The views of a scene show one set of named points, each view turned or mirrored, shifted and resized as a whole, with a little noise and some points left out.
In the rows, zero is written as 100.

Scene 1
View 1
(22): [121  69 105 109 124 109 102  97 108  76 111  93  90  92  95 115 106  95
  91 106  78  87 110 104 104 107  97  80]
(130): [120  78  96 107 123 111 108 100 104  83 106  99  96  90  96 124 103  93
  96 102  86  93 102 105 108 108 102  86]
(138): [107 113 126 102 115  87 109 101 106 105 122  86  99  83 100  81 101  78
 105 109 127  96  97 100 122  98 106 110]
(60): [105 105 129 106 112  88 103 100 100 103 121  90  98  89  95  81 102  81
 105 114 117  98  96  99 120 100 101 110]
(264): [117  93  90 104 121 110 115 104 101  93 104 102 104  89 100 130  98  90
 103  96 103 100  94 106 114 106 109  96]
(73): [101 110 144 107 108  82  98  99  98 108 127  88  96  90  92  66 102  77
 107 120 121  98  96  96 122 100  98 116]
(280): [112  92 114 108 115 100 105 100 100  94 113  96  98  92  95 102 101  87
 102 109 102  97  98 102 114 105 101 100]
(191): [101 125 138 102 109  80 107 102 102 114 126  85 101  83  99  67 100  73
 109 113 138 100  93  97 127  95 106 120]
(34): [112  98 109 104 118 100 110 101 104  95 114  93  99  87  99 105 101  86
 102 104 109  96  97 103 117 102 104  99]
(28): [118  84  98 105 123 107 109 101 106  86 109  96  96  89  98 119 103  91
  96 101  94  93 102 105 111 105 103  89]
(205): [119  95  92 101 126 106 115 103 111  89 107  93 100  83 105 122 101  89
  98  95 105  93 102 107 114 102 110  89]
(57): [115 124  92  95 126  98 126 109 112 103 109  91 109  75 112 116  96  80
 107  88 138 101  92 109 126  95 121 105]
(2): [ 97 104 131 113  99  93  99 101  80 113 116 107 104 102  83  88  96  82
 115 119 109 111  81  95 120 109  98 124]
(182): [118  89 104 103 125 103 110 100 112  85 113  89  95  84 102 110 104  89
  95 102 100  90 106 105 112 102 105  87]
(273): [105 115 137 102 115  82 105  99 108 104 127  80  95  82  99  67 103  76
 103 113 128  92 101  98 123  94 103 109]
(255): [108 113 109 102 116  96 114 105 100 106 113  96 106  86 100 104  97  81
 109 101 124 103  90 103 123 101 110 110]
(298): [115 104 120  98 124  89 110  99 120  92 122  77  93  77 105  85 106  81
  95 105 119  86 109 103 118  94 106  93]
(266): [115  76 109 110 117 107 101  98  98  86 110 100  94  96  90 112 103  93
  97 109  82  95 100 101 107 110  97  92]
(180): [116  89  95 106 120 109 112 104  99  92 105 103 103  91  97 125  99  91
 102 100  99 100  95 105 114 108 105  96]
(173): [104  92 133 111 107  93  96  98  91 101 120  97  96  98  86  83 102  85
 105 119 100 100  94  96 115 107  94 110]
View 2
(60): [ 96  88 107 102 101  94  94 109 110 102  84  79  99 114 111 105  92  67
 108  88 127 118  83 137  95 102  98 103]
(34): [ 96 109 118 113  96  87 104  95 106 110  88  81 106 109 110 101  93  70
 104  82 117 112  94 120  87 103  92 104]
(73): [ 95  75  95  93 106  99  85 121 111  95  83  78  92 118 114 108  91  64
 113  95 134 123  74 152 103 101 103 105]
(138): [ 94  85 106  99 106  85 100 108 112 106  85  80  99 115 110 109  90  68
 115  82 126 117  82 142  90  96  93 101]
(130): [ 97 135 128 128  85  91 108  85 101 110  97  86 111 102 112  91  96  71
  91  83 107 106 103 100  88 113  91 112]
(173): [ 95  96 107 106  93 109  87 111 104  96  83  77  97 112 113  97  96  66
  98  99 126 118  83 127 104 110 110 109]
(57): [ 91  94 123 108 106  66 122  84 112 127  78  75 113 114  99 116  90  78
 121  60 117 110  95 125  66  85  78  84]
(180): [ 94 121 127 123  87  91 110  84 102 115  86  77 113 107 105  96  96  73
  96  80 110 108 101 102  83 105  93 102]
(266): [ 99 130 120 123  84 101  97  95 101 102  97  86 105 104 116  88  95  68
  89  95 112 110  97 107 100 117  98 118]
(255): [ 92  90 118 107 100  87 106  95 107 114  76  72 107 114 102 108  94  74
 111  77 122 113  90 125  80  94  94  91]
(264): [ 94 124 132 124  87  87 113  80 102 117  86  78 113 106 105  96  96  75
  97  77 108 107 103  99  79 103  89 100]
(182): [ 98 125 121 119  95  80 108  91 108 110  99  90 107 104 115  97  91  69
 102  79 111 109  97 117  89 107  84 112]
(22): [101 142 123 126  85  90 103  91 104 104 108  95 105 100 120  87  93  66
  89  88 107 107 101 105  98 119  89 124]
(2): [ 90  79 110 105  91 118  87 108  99 100  66  62 100 119 102 102 100  71
 100  98 130 121  83 122  98 101 118  94]
(280): [ 95 110 117 115  92  95 100  97 104 106  88  80 105 110 110  99  94  70
 100  87 118 112  92 118  93 107  97 107]
(205): [ 96 125 127 121  94  77 116  84 107 117  94  85 112 106 109  99  92  73
 104  72 109 106 102 111  80 102  82 104]
(273): [ 97  81  98  94 110  83  95 115 115 101  90  84  95 116 114 111  88  64
 117  85 130 119  78 153  97  99  92 106]
View 3
(298): [ 95  98  94  84 105  99  85 103 110 113 118  91 102  94 122 100 107 109
  88 112  96  96  96 109  96 105 107  90]
(73): [ 93 104  94  93 106 105  80  83 107 125 107  81  82  95 117  77 104 111
 104 108  94 112  86 108  94 111 103  75]
(266): [103 101 100  93 110  87  59 103  99 120 108  91 112  95  85 105 122 105
  91 106  98 117 100  93  92  98  95 103]
(130): [103  95  99  89 108  87  62 110  99 113 108  94 119  94  86 113 120 101
  87 104  96 111 108  92  92  92  94 108]
(182): [100  95  97  86 106  92  73 110 104 111 112  93 114  94 101 110 114 104
  87 107  96 103 104  99  94  96  99 103]
(60): [ 95  99  96  91 105 103  79  89 106 120 105  83  91  95 112  87 105 107
 100 106  93 110  93 105  95 105 100  83]
(280): [ 99  97  98  90 107  95  70  97 102 117 105  88 104  95  98  99 113 104
  96 104  93 112 100  97  93  99  97  95]
(28): [102  95  98  88 107  90  67 108 101 111 108  93 116  94  93 111 116 101
  89 105  95 107 106  94  93  94  96 105]
(264): [102  87  99  87 105  94  68 107  99 106 100  91 117  94  90 113 113  96
  94  98  89 107 113  91  95  87  91 106]
(191): [ 91  96  93  89 102 112  90  83 109 118 104  78  81  96 128  78  95 107
 107 104  88 104  91 111  97 107 102  73]
(180): [102  90  99  88 105  94  67 103  99 110 100  90 114  95  90 109 113  97
  95  99  89 110 110  92  94  90  91 103]
(57): [ 95  75  95  79  97 109  92 103 106  95  97  86 107  95 120 108  94  92
 100  95  80  90 115 101 101  86  94  94]
(2): [ 96  98  98  98 106 104  68  77  99 125  91  77  86  96  95  78 105 102
 113  96  87 125  95  97  93 102  91  79]
(273): [ 92 100  94  88 104 106  87  90 110 119 112  83  87  95 127  84 101 111
  99 109  93 103  89 111  96 109 106  78]
(173): [ 98 106  98  95 109  97  67  86 102 127 104  83  92  94  98  84 113 109
 101 104  95 121  90 100  91 107  98  84]
(255): [ 96  87  96  87 101 106  82  93 103 108  97  83  99  95 109  96 100  98
 103  98  85 104 106 100  98  94  94  89]
(34): [ 99  92  97  88 104  98  74 100 102 111 104  88 107  95 101 102 109 100
  96 101  91 107 105  98  95  95  95  96]
(138): [ 93  95  95  87 103 106  85  92 108 115 106  84  92  95 120  89 101 106
 100 104  90 103  96 107  96 103 102  83]
View 4
(298): [ 88  93  88  93 110 117 104  84  91  78 102 118 103 100  82 122  97  98
  91  83  82 109  92 106 103  82 101 107]
(130): [ 79  98  96  93 101 111 109  79  91  92  83 103  90 109  71  88  76  92
  99 103  98  90  89  77 111 117  97 108]
(182): [ 82  96  92  93 104 114 107  79  91  84  90 110  94 105  76 100  84  94
  95  94  90  99  88  88 108 103 100 109]
(266): [ 82  96 102  93 103 106 108  87  93 104  87 104  93 112  67  99  83  94
 103 103 103  90  99  83 105 116  91 105]
(138): [ 86  92 104  94 118 103  97  93  80  83 105 112  93  94  91 130 106  93
 101  92  83 110 100 113 105  79  97 102]
(57): [ 80  98  97  90 116 107  95  76  68  55  98 104  75  82 106 102  91  84
 100 100  70 113  78 100 123  82 112 106]
(73): [ 88  90 111  95 119  98  95 104  83  99 108 112  99  97  86 144 114  95
 106  92  91 109 114 119  98  79  88  98]
(2): [ 83  93 126  96 120  86  91 107  73 108 100  97  83  95  88 130 107  86
 119 112  99 100 116 107 104  97  84  95]
(273): [ 88  90 101  94 117 105  97  95  85  87 109 117 101  96  88 140 111  96
  99  85  83 113 105 120 100  73  95 101]
(173): [ 85  92 113  96 113  97  99 102  86 109  99 106  96 104  77 128 103  94
 109 102 101  98 114 104  99  98  85  99]
(34): [ 82  95 101  93 110 106 102  86  83  86  94 106  89 100  83 108  91  91
 102  99  89 101  94  95 109  97  98 105]
(60): [ 85  92 107  94 116 100  97  97  83  93 103 110  95  98  85 130 105  93
 105  95  90 105 107 110 102  86  93 101]
(205): [ 80  98  93  92 104 113 105  75  84  76  88 106  85 100  82  91  80  90
  97  99  86 100  82  84 115 104 104 109]
(180): [ 78  99 103  92 106 105 102  81  81  87  87  99  81 101  81  92  81  87
 105 108  93  94  90  82 114 110  99 105]
(28): [ 81  97  96  93 103 110 107  80  89  89  87 105  90 106  75  94  80  92
  99 100  94  94  89  83 111 110  98 108]
(280): [ 83  95 104  94 109 104 102  89  86  95  93 105  91 104  78 110  92  91
 104 101  94  98  99  93 107 102  94 104]
(264): [ 78 100 101  92 105 106 104  78  81  83  85  99  79 100  82  87  77  87
 103 107  91  95  85  80 117 111 101 107]
(22): [ 82  97  91  93  97 116 114  80 100 100  84 109 100 117  60  93  76  98
  94  95 102  90  93  77 104 117  93 110]
(191): [ 87  90 109  95 123  97  91 101  75  84 112 112  93  88  98 145 118  92
 105  91  81 115 107 126 102  68  95  98]
View 5
(191): [ 89  98 126 117  96  93 107  99  88 110 106  91 101 105  81 100 108 120
  81  69  79  75  82  98 100  74  97 122]
(173): [103  97 109 108  95  94 106 102  96 108  90  94  91 107  81 107 100 101
  90  98  93  94  99 104 108  88  96 119]
(264): [ 91  99 100 107  99  87  95 112  89  89 104 104 106  93 117 100 111  88
  93 101  97 114 106 129  84 110  91 114]
(28): [ 94 100  98 106 101  94  94 109  92  92 102 100 100  93 108 103 112  88
  95 103  98 110 103 124  91 104  97 114]
(73): [ 97  97 118 113  96  96 106  98  93 112  98  90  93 107  75 105 105 113
  86  81  85  80  88  97 108  77  99 120]
(266): [101  99  93 103 101  98  96 108  96  95  94  99  93  96  99 107 107  84
  97 111 102 111 107 120 100 104  98 113]
(60): [ 94  98 114 112  98  95 104 101  92 106 101  93  97 102  86 103 107 106
  87  85  88  88  92 106 101  84  98 119]
(255): [ 88  98 119 114  95  85 103 107  87  99 106  98 108  99 102  97 108 107
  84  81  86  95  93 115  87  94  91 119]
(273): [ 90 100 116 115 102 101 101  97  90 108 108  89  98 100  81 103 114 112
  87  75  83  78  82 103 104  73 102 119]
(298): [ 85 101 104 112 109 108  92  99  90  98 115  93 100  90  95 102 124 101
  92  83  88  88  84 116  99  82 106 113]
(22): [ 98 101  83 102 107 107  88 105  97  91 100  98  91  90 103 108 117  78
 102 114 105 113 105 126 101 103 104 110]
(205): [ 86 101  99 109 103  94  91 109  88  88 111 102 107  89 116  99 119  89
  93  95  96 108  98 129  85 103  96 113]
(138): [ 89  98 117 114 100  95 102 101  89 103 108  94 101  99  90 101 112 110
  86  78  84  85  87 107  97  82  98 119]
(182): [ 90 101  96 107 106 101  91 105  92  91 109  98 100  90 106 103 120  89
  95  97  96 104  97 124  94  98 102 112]
(57): [ 76 101 119 117  99  85  97 110  81  90 120 101 119  92 120  92 119 107
  82  71  83  96  88 125  74  97  90 118]
(34): [ 91 100 106 109 100  94  97 106  90  96 105  98 102  96 102 102 111  97
  90  92  93 101  97 118  93  95  97 116]
View 6
(264): [ 93 109  80 108  84 106  99 113 110  97 103  97  86  80 115 108 103  91
 111  98 108  99 101 108 102  83 109  88]
(28): [ 91 114  79 109  98 104 103 116 101  96 101 101  86  87 111 108  94  90
 110  98 108 105 104 111 108  93 105  91]
(57): [112  92 107  96  72 117  97 101 127  82  96  75  95  80 118 111 115 111
  92 102 128  91 129 116 116  85  92  84]
(173): [ 99 117  77  86 105  79 109  92  90 112  77 104 106 101  96  81  84 127
 103 106 110 103 105 104 107 111  91  90]
(298): [104 109 101  98 111 107 109 108 100  85  88  91  96 102 103 106  88 112
  91 101 125 110 131 119 128 114  81  94]
(22): [ 82 124  71 114 114 101 107 123  89  98 103 112  81  92 107 109  83  82
 113  96 103 115 100 111 110 101 106  95]
(182): [ 94 114  87 108 103 107 105 116 100  90  99  99  87  91 109 110  92  94
 104  99 113 107 114 114 115  99  98  92]
(138): [110 104  99  87  98  96 107  93 104  94  78  87 106  99 101  93  95 130
  91 106 125 100 127 112 120 110  81  88]
(205): [ 95 108  88 109  91 112 101 116 109  89 103  94  85  84 115 114 100  91
 105  98 114 103 113 113 111  89 102  89]
(280): [ 97 113  82  98  98  94 105 104 100 102  90 100  96  93 104  96  92 109
 105 101 111 103 107 109 109 101  98  91]
(60): [106 108  92  86 101  89 107  93  98 101  78  93 105 101 100  88  90 129
  95 106 120 102 118 109 115 112  84  89]
(273): [111 106 101  83 107  93 109  92  98  94  74  88 109 107  98  90  88 135
  86 106 127 105 132 114 126 121  74  91]
(266): [ 87 121  70 106 105  93 105 113  92 106  97 110  89  91 105 100  86  94
 113  99 103 108  96 107 104  98 107  92]
(2): [105 108  77  78  87  73 105  80  99 118  72  97 113  95  99  72  94 139
 103 109 111  92 100  99  99 103  94  85]
(34): [ 99 110  86  99  96  99 103 104 104  97  92  96  94  91 108 101  96 108
 101 101 115 101 112 111 110  98  97  90]
(73): [109 109  92  79 106  81 110  85  94 104  68  93 112 108  94  80  85 142
  90 107 121 103 122 108 118 121  77  90]
(180): [ 94 111  79 105  87 102  99 110 107  99 101  98  90  81 113 104 101  96
 111  99 108  99 101 108 102  86 107  88]
(130): [ 88 116  77 112  98 106 102 119 100  96 105 103  83  85 112 111  93  85
 111  97 106 106 101 111 107  91 107  92]
(191): [117 100 103  76  96  88 108  82 105  97  68  83 115 104  97  84  94 147
  85 110 131  98 132 111 121 116  73  88]
(255): [108 101  94  90  81  99 101  94 113  96  86  86 101  88 109  96 105 121
  97 105 120  93 117 110 110  94  92  85]

In a view up to two points have been moved. Name them for each view, in the order of its rows, or write none.
view 1 | (264)
view 2 | (73), (266)
view 3 | (34)
view 4 | none
view 5 | (28)
view 6 | (130)

Scene 2
View 1
(145): [ 85  74  89  78 112 118  98 100  94 110 104  99 101 112  97  87  94  93
 108 114 115  82  91 102 103 104 106  88]
(227): [100  93 107  93 110 107 108  92 103 101 101 105  97 103  98  90  98 102
 100 109 102  96  90 106 104 100  86 104]
(221): [ 98  99 110  88 107 114 104  98 104  99 106 106 100  99  95  84  95 100
 101 111 103 102  95 102 104 108  89  93]
(123): [ 94  93 103  84 108 116 101 100 101 102 106 104 100 102  95  84  95  97
 104 113 106  98  95 102 102 108  95  91]
(210): [101 106 119  92 108 113 111  93 108  94 106 109 101  98  95  83  92 105
  97 111 100 104  96 101 108 108  81  92]
(196): [100 103 114  90 107 113 107  96 106  97 106 107 100  98  95  84  94 103
  99 111 101 103  95 102 106 108  85  94]
(248): [ 97  89 100  88 109 110 100  98 100 105 102 102  96 103  97  90 100  98
 105 111 104  96  91 106 100 103  95 103]
(80): [109 105 104  92  99 107  90 110 105 100 104 103  91  88  96  89 108  98
 107 110  95 120  96 106  92 109  94 114]
(288): [ 98  98 116  92 111 112 113  88 106  97 104 108 102 103  96  86  92 105
  97 110 102  96  92 102 109 104  81  93]
(258): [101  96 111  93 110 107 110  91 105  99 102 106  97 102  97  89  97 104
  99 109 101  98  91 105 105 102  84 102]
(224): [100  92  97  87 104 110  92 106 100 105 104 102  94  98  96  89 104  96
 107 111 103 106  93 105  96 106  98 106]
(67): [ 83  76  99  82 118 117 112  88  97 106 103 103 105 117  98  86  88  98
 101 112 115  74  89 102 111 100  95  82]
(81): [103  87 100  95 110 100 104  93 100 105  98 103  92 104 100  97 106 100
 102 108 100  96  86 110  99  95  90 118]
(110): [106 107 119  97 107 107 110  92 109  94 103 108  97  96  96  88  97 106
  97 108  96 108  93 104 106 105  78 104]
(146): [ 99  91 104  91 110 107 105  94 102 102 101 104  96 103  98  91  99 100
 102 110 102  96  90 106 103 101  89 104]
(190): [ 93  95 108  85 109 118 104  98 103 100 107 105 102 102  95  82  91  99
 102 113 107  96  95 100 107 109  92  85]
(55): [103  90 107  97 112 101 109  89 103 101  98 105  94 104 100  96 102 103
  99 108  99  96  87 108 104  96  84 114]
(156): [100  92 104  91 108 107 103  96 102 103 102 104  96 101  97  91 101 100
 102 110 102  99  91 107 102 102  90 106]
(167): [ 99  85 100  92 111 104 105  92 100 105  99 103  94 106  99  95 102 100
 102 109 103  92  87 108 102  97  90 111]
(301): [108  95 100  94 103 101  96 102 102 103 100 102  89  95  98  95 110  99
 105 109  96 110  90 109  93 101  92 122]
(86): [ 91  83  93  81 109 115  95 104  97 108 105 100  98 106  97  87  98  94
 108 113 110  93  93 103  99 106 103  94]
View 2
(145): [103  95 104 105  98  88  83 121  95 103  95 107  81 119  94 114 100  91
 101 103 110  94  98  92  81  87 106 112]
(110): [104  99 105 112  90  93  86 100 108  90 117 105 110 104 112  90 103  89
 100 110  98  88  98 116 105 112 102 107]
(190): [108  97 106 109  93  87  82 115 109  96 101 104  95 111 103 101 104  88
  95 105 103  85 102 106  92 101 102 113]
(80): [117 115  98 109  81  85  86  98  95  95 117 102  97 112 102  99  96  80
 115 115  99  96  88 119 113 108 100 114]
(55): [ 95  95 104 110  95 100  91  99  94  95 120 109 104 107 106  97  98  95
 107 109 104  98  93 105  98 103 106 101]
(221): [108  99 106 110  90  88  84 110 106  95 106 104  98 109 105  99 103  87
  99 107 102  87  99 110  97 104 102 111]
(146): [101  97 104 109  94  94  88 105  97  96 112 107  98 110 104 101  99  91
 104 108 104  95  95 105  95 101 104 106]
(167): [ 96  95 104 109  95  98  89 104  94  97 115 108  99 110 103 102  99  94
 106 108 105  98  94 102  94  99 106 104]
(248): [104 100 103 108  93  91  87 108  96  98 109 106  94 113 100 104  99  89
 106 108 105  95  94 104  95  98 104 109]
(156): [102 100 103 108  92  93  88 104  97  96 112 106  98 111 103 101  99  90
 106 109 104  95  94 106  97 101 104 107]
(288): [100  92 108 111  95  94  85 108 110  92 109 106 106 105 110  94 105  92
  95 106 102  86 102 108  94 106 103 107]
(196): [106  97 107 111  91  90  84 109 111  93 108 105 104 106 108  94 104  89
  96 107 100  84 102 112  98 108 102 110]
(67): [ 94  84 109 108 103  94  84 122 103 100  97 109  91 113 101 108 104  97
  92 100 110  89 105  91  75  90 107 106]
(86): [109 101 103 106  92  86  83 115  97 101 100 105  86 117  96 109  99  87
 103 106 106  93  96 100  90  94 104 113]
(81): [ 96  99 102 109  94  99  91  99  88  97 119 109  99 110 102 102  96  93
 112 111 105 102  90 104  98 100 106 103]
(123): [108  99 104 108  92  86  83 113 104  97 103 104  93 113 102 103 101  87
 100 106 103  88  99 105  94  99 102 113]
(224): [111 108 100 107  87  87  85 106  93  98 109 104  91 115  98 106  97  84
 110 111 103  96  91 108 101 100 102 113]
View 3
(210): [109 105  92  87 111  82 127 110  98 106 102  86  94 105 109  91 111 101
  90  93  99 109 105  93 101  87  92 102]
(167): [106 112  90  90  95  94  94 101 103 101  96  95 103 103  98 100  99 101
 107  92 100  90 108  97  94  99 106 108]
(86): [108 114  86  85  88  93  85  94 110 113 117  94 115 100 103 100  97  99
  81 103 100  93  97 118  95  94 102 101]
(80): [ 99  99 107 101  97 102 109 101  83 117 103 108  95 113 104 106 113  85
  94 116 101  95  98 109 125 100  99 101]
(190): [112 111  86  82 102  83 108 104 108 110 113  86 106 100 109  93 103 102
  80  96 100 105 101 106  94  87  94 100]
(288): [111 110  87  85 108  82 117 109 104 102 100  84  98 102 106  91 105 104
  96  88 100 104 108  91  93  89  95 103]
(221): [109 108  91  87 102  87 112 104 101 109 108  90 101 103 108  96 106  99
  87  98 100 104 102 102 100  90  95 101]
(145): [112 120  78  78  84  89  76  93 120 110 120  88 122  94 102  98  90 104
  79  98 100  92  99 119  83  94 104 102]
(55): [104 110  93  93  99  95 100 104  99  98  90  95  98 105  97 100 102 101
 115  91 100  89 111  90  97 100 106 109]
(227): [108 110  90  89 101  89 106 105 102 102  98  90 100 103 102  97 102 102
 102  91 100  96 108  94  95  94 101 105]
(146): [106 111  90  90  97  93 100 101 102 103 100  93 103 103 101  99 102 100
 101  95 100  94 106  99  97  96 103 105]
(258): [107 109  91  90 103  89 110 106 100 102  97  90  97 105 104  96 105 101
 101  92 100  98 108  94  98  94 100 105]
(301): [ 98 104 103 102  93 104  98  99  88 109  95 107  98 111  98 107 106  89
 109 108 101  86 103 102 116 104 107 105]
(67): [116 123  74  75  93  82  85  99 124 101 112  79 117  93 102  93  89 112
  87  85  99  95 106 105  73  91 102 105]
(196): [109 107  91  87 108  83 120 108 100 106 104  87  97 103 109  93 108 101
  89  93  99 107 105  97  99  88  93 101]
(123): [109 111  88  85  97  88 102 101 105 112 113  90 107 101 107  96 103  99
  81 100 100 102 100 109  98  91  96 101]
(248): [106 112  90  89  94  94  94  99 104 107 106  95 107 103 102 100 101  98
  94 100 100  93 103 107  99  97 103 104]
(224): [103 107  97  94  91  98  94  97  97 114 109 102 106 107 102 104 104  92
  90 109 101  92  98 113 110  99 103 102]
(81): [103 110  94  95  93 100  91 100  98 101  93  99 102 105  96 103  99  98
 114  96 101  84 109  97 101 104 109 109]
(156): [105 110  92  91  96  94 100 101 100 105 101  95 103 104 101 100 102  98
 100  98 100  93 106 101 100  97 103 105]
View 4
(81): [ 90 100  89  81 105  88  96  96 118  97  92 109 114  96 115 114  94 107
 125  86 105 102  99 100  95  86  97 106]
(221): [ 95 104  94 100  95  99  97  91 112 101 100 102 114 107 115 109 101 102
 101  97 107  99 102 101 104  97 100 105]
(156): [ 92 102  92  90  99  95  96  95 115  99  95 107 114 101 115 112  98 105
 114  91 105 101 101 101  98  92  99 105]
(123): [ 94 104  96 100  90 104  98  94 107 103  98 106 111 107 114 110 105 104
 105  99 103  97 106 102  98  96 101 102]
(301): [ 95 101  88  83  99  91  87  95 123  95  87 111 119  95 118 100  97 106
 118  83 105 108  96 107  91  86  97 118]
(190): [ 94 104  96 104  92 103 101  92 106 104 102 102 111 110 113 113 104 103
 101 101 105  96 106  99 104  99 101  99]
(80): [101 102  90  92  94  97  83  91 123  96  87 111 121  98 120  90 102 104
 104  85 105 109  96 113  93  90  98 123]
(248): [ 92 103  94  92  94  99  97  96 111 100  95 109 112 102 113 112 101 106
 116  93 103 100 104 101  94  91 100 104]
(210): [ 95 104  92 101 101  94  99  88 114 101 103  96 115 108 116 111  96 100
  95  97 111  98  99  99 113 100  99 105]
(145): [ 88 105 101  97  84 111 105 101  97 106  97 114 103 107 109 121 111 111
 123 102  96  94 116  98  87  91 103  90]
(196): [ 95 103  93 101  99  96  99  88 114 101 102  97 115 108 115 111  97 101
  96  98 110  98  99  99 111 100 100 105]
(227): [ 91 102  91  91 103  92  99  93 115  99  98 103 114 102 115 115  95 104
 113  93 107  99 101  98 103  93  99 104]
(86): [ 92 104  98  96  85 108  99  98 104 103  94 114 108 105 112 112 109 108
 117  98  98  98 111 102  88  91 101  99]
(110): [ 94 103  88  94 106  88  95  87 121  97  99  97 119 103 117 109  92 100
 100  91 112 101  94 100 112  97  98 110]
(224): [ 96 102  94  92  90 101  91  96 113  99  90 113 115 101 115 102 105 106
 113  91 102 104 103 106  89  90 100 110]
(288): [ 91 103  92  99 103  93 102  89 113 101 104  96 114 108 114 117  95 101
 101  98 111  96 101  96 113  99  99 100]
(146): [ 91 102  92  90 100  94  99  94 114 100  96 105 113 102 114 114  97 105
 115  92 105 100 102  99 100  92  98 103]
(258): [ 92 102  90  92 103  92  98  91 116  99 100 100 115 104 115 114  94 103
 108  94 109  99  99  98 106  95  98 104]
View 5
(224): [ 86  92  98  81  81 122 122  90 105  99 103 112  91 103  89 100 109 109
  93 118  96  85  92  89  88  86  95  97]
(156): [ 91  98  96  88  90 110 111  99  98  95 106 112  91 101  95 103 113 106
  94 107  97  84  95  94  86  94 100 110]
(190): [ 90 105  90 108  78 114 123 113  88 104 109 114  83 106 105 109 107  95
 104 115 101  72  89  91  86  95  93 106]
(167): [ 92  98  98  85  93 106 108 104  97  89 106 114  95  99  96 100 116 105
  93 103  96  86 102  99  90  99 107 115]
(86): [ 86  97  97  88  75 125 134 112 100  97 106 121  96 101  96  99 107  97
 101 124  97  77 103  97  97  93  97  95]
(227): [ 92 101  95  94  92 105 107 102  94  95 108 110  89 101  98 105 114 104
  95 103  98  83  94  95  85  97 103 115]
(123): [ 88 101  92 100  79 117 124 108  94 102 107 114  87 105 101 106 107  98
 102 117 100  76  91  92  88  93  93 102]
(221): [ 90 104  91 103  85 110 114 104  90 101 108 111  83 105 101 108 109 100
 100 110 101  77  87  91  83  94  94 110]
(80): [ 86  88  99  80  86 119 112  68 108 105 102 101  82 105  83 101 109 120
  88 113  99  90  76  80  76  77  89  98]
(258): [ 93 101  95  95  93 103 105  99  94  96 107 109  88 102  98 105 115 105
  95 101  99  84  92  93  82  96 101 117]
(81): [ 92  94 102  76  97 106 103  94 102  88 105 112  97  98  90  97 118 111
  88 102  93  91 102  98  90  97 109 114]
(146): [ 91 100  97  91  90 107 111 103  96  94 107 112  91 101  97 103 114 104
  96 106  97  83  96  96  87  96 102 113]
(110): [ 94 103  92 105  96 100  97  88  89 103 108 101  77 106  99 111 114 109
  95  97 102  84  77  86  71  92  95 120]
(210): [ 93 107  89 114  88 103 106 100  85 106 110 104  75 107 105 113 110 101
 101 102 104  77  76  86  73  94  90 117]
(55): [ 94  99  99  86  99  99  99  98  96  89 107 110  93 100  95 102 119 108
  90  97  96  89  98  97  86  99 107 121]
(67): [ 91 110  91 105  80 111 128 141  85  91 110 127 100  99 111 106 111  83
 108 115  98  70 115 108 102 110 106 111]
(145): [ 86 100  95  90  72 124 140 128  97  93 107 128 102 100 101 100 107  90
 104 127  96  73 113 103 105  99 101  95]
(288): [ 93 108  90 110  90 101 106 109  85 100 110 109  81 105 106 112 113  99
 101 101 102  77  87  93  80 100  97 120]
(301): [ 89  88 103  71  93 113 106  76 108  95 102 106  91 101  82  97 114 119
  86 106  95  94  90  88  83  85 101 106]

In a view up to two points have been moved. Name them for each view, in the order of its rows, or write none.
view 1 | (196), (167)
view 2 | (86)
view 3 | (227), (67)
view 4 | (210), (110)
view 5 | (221), (258)
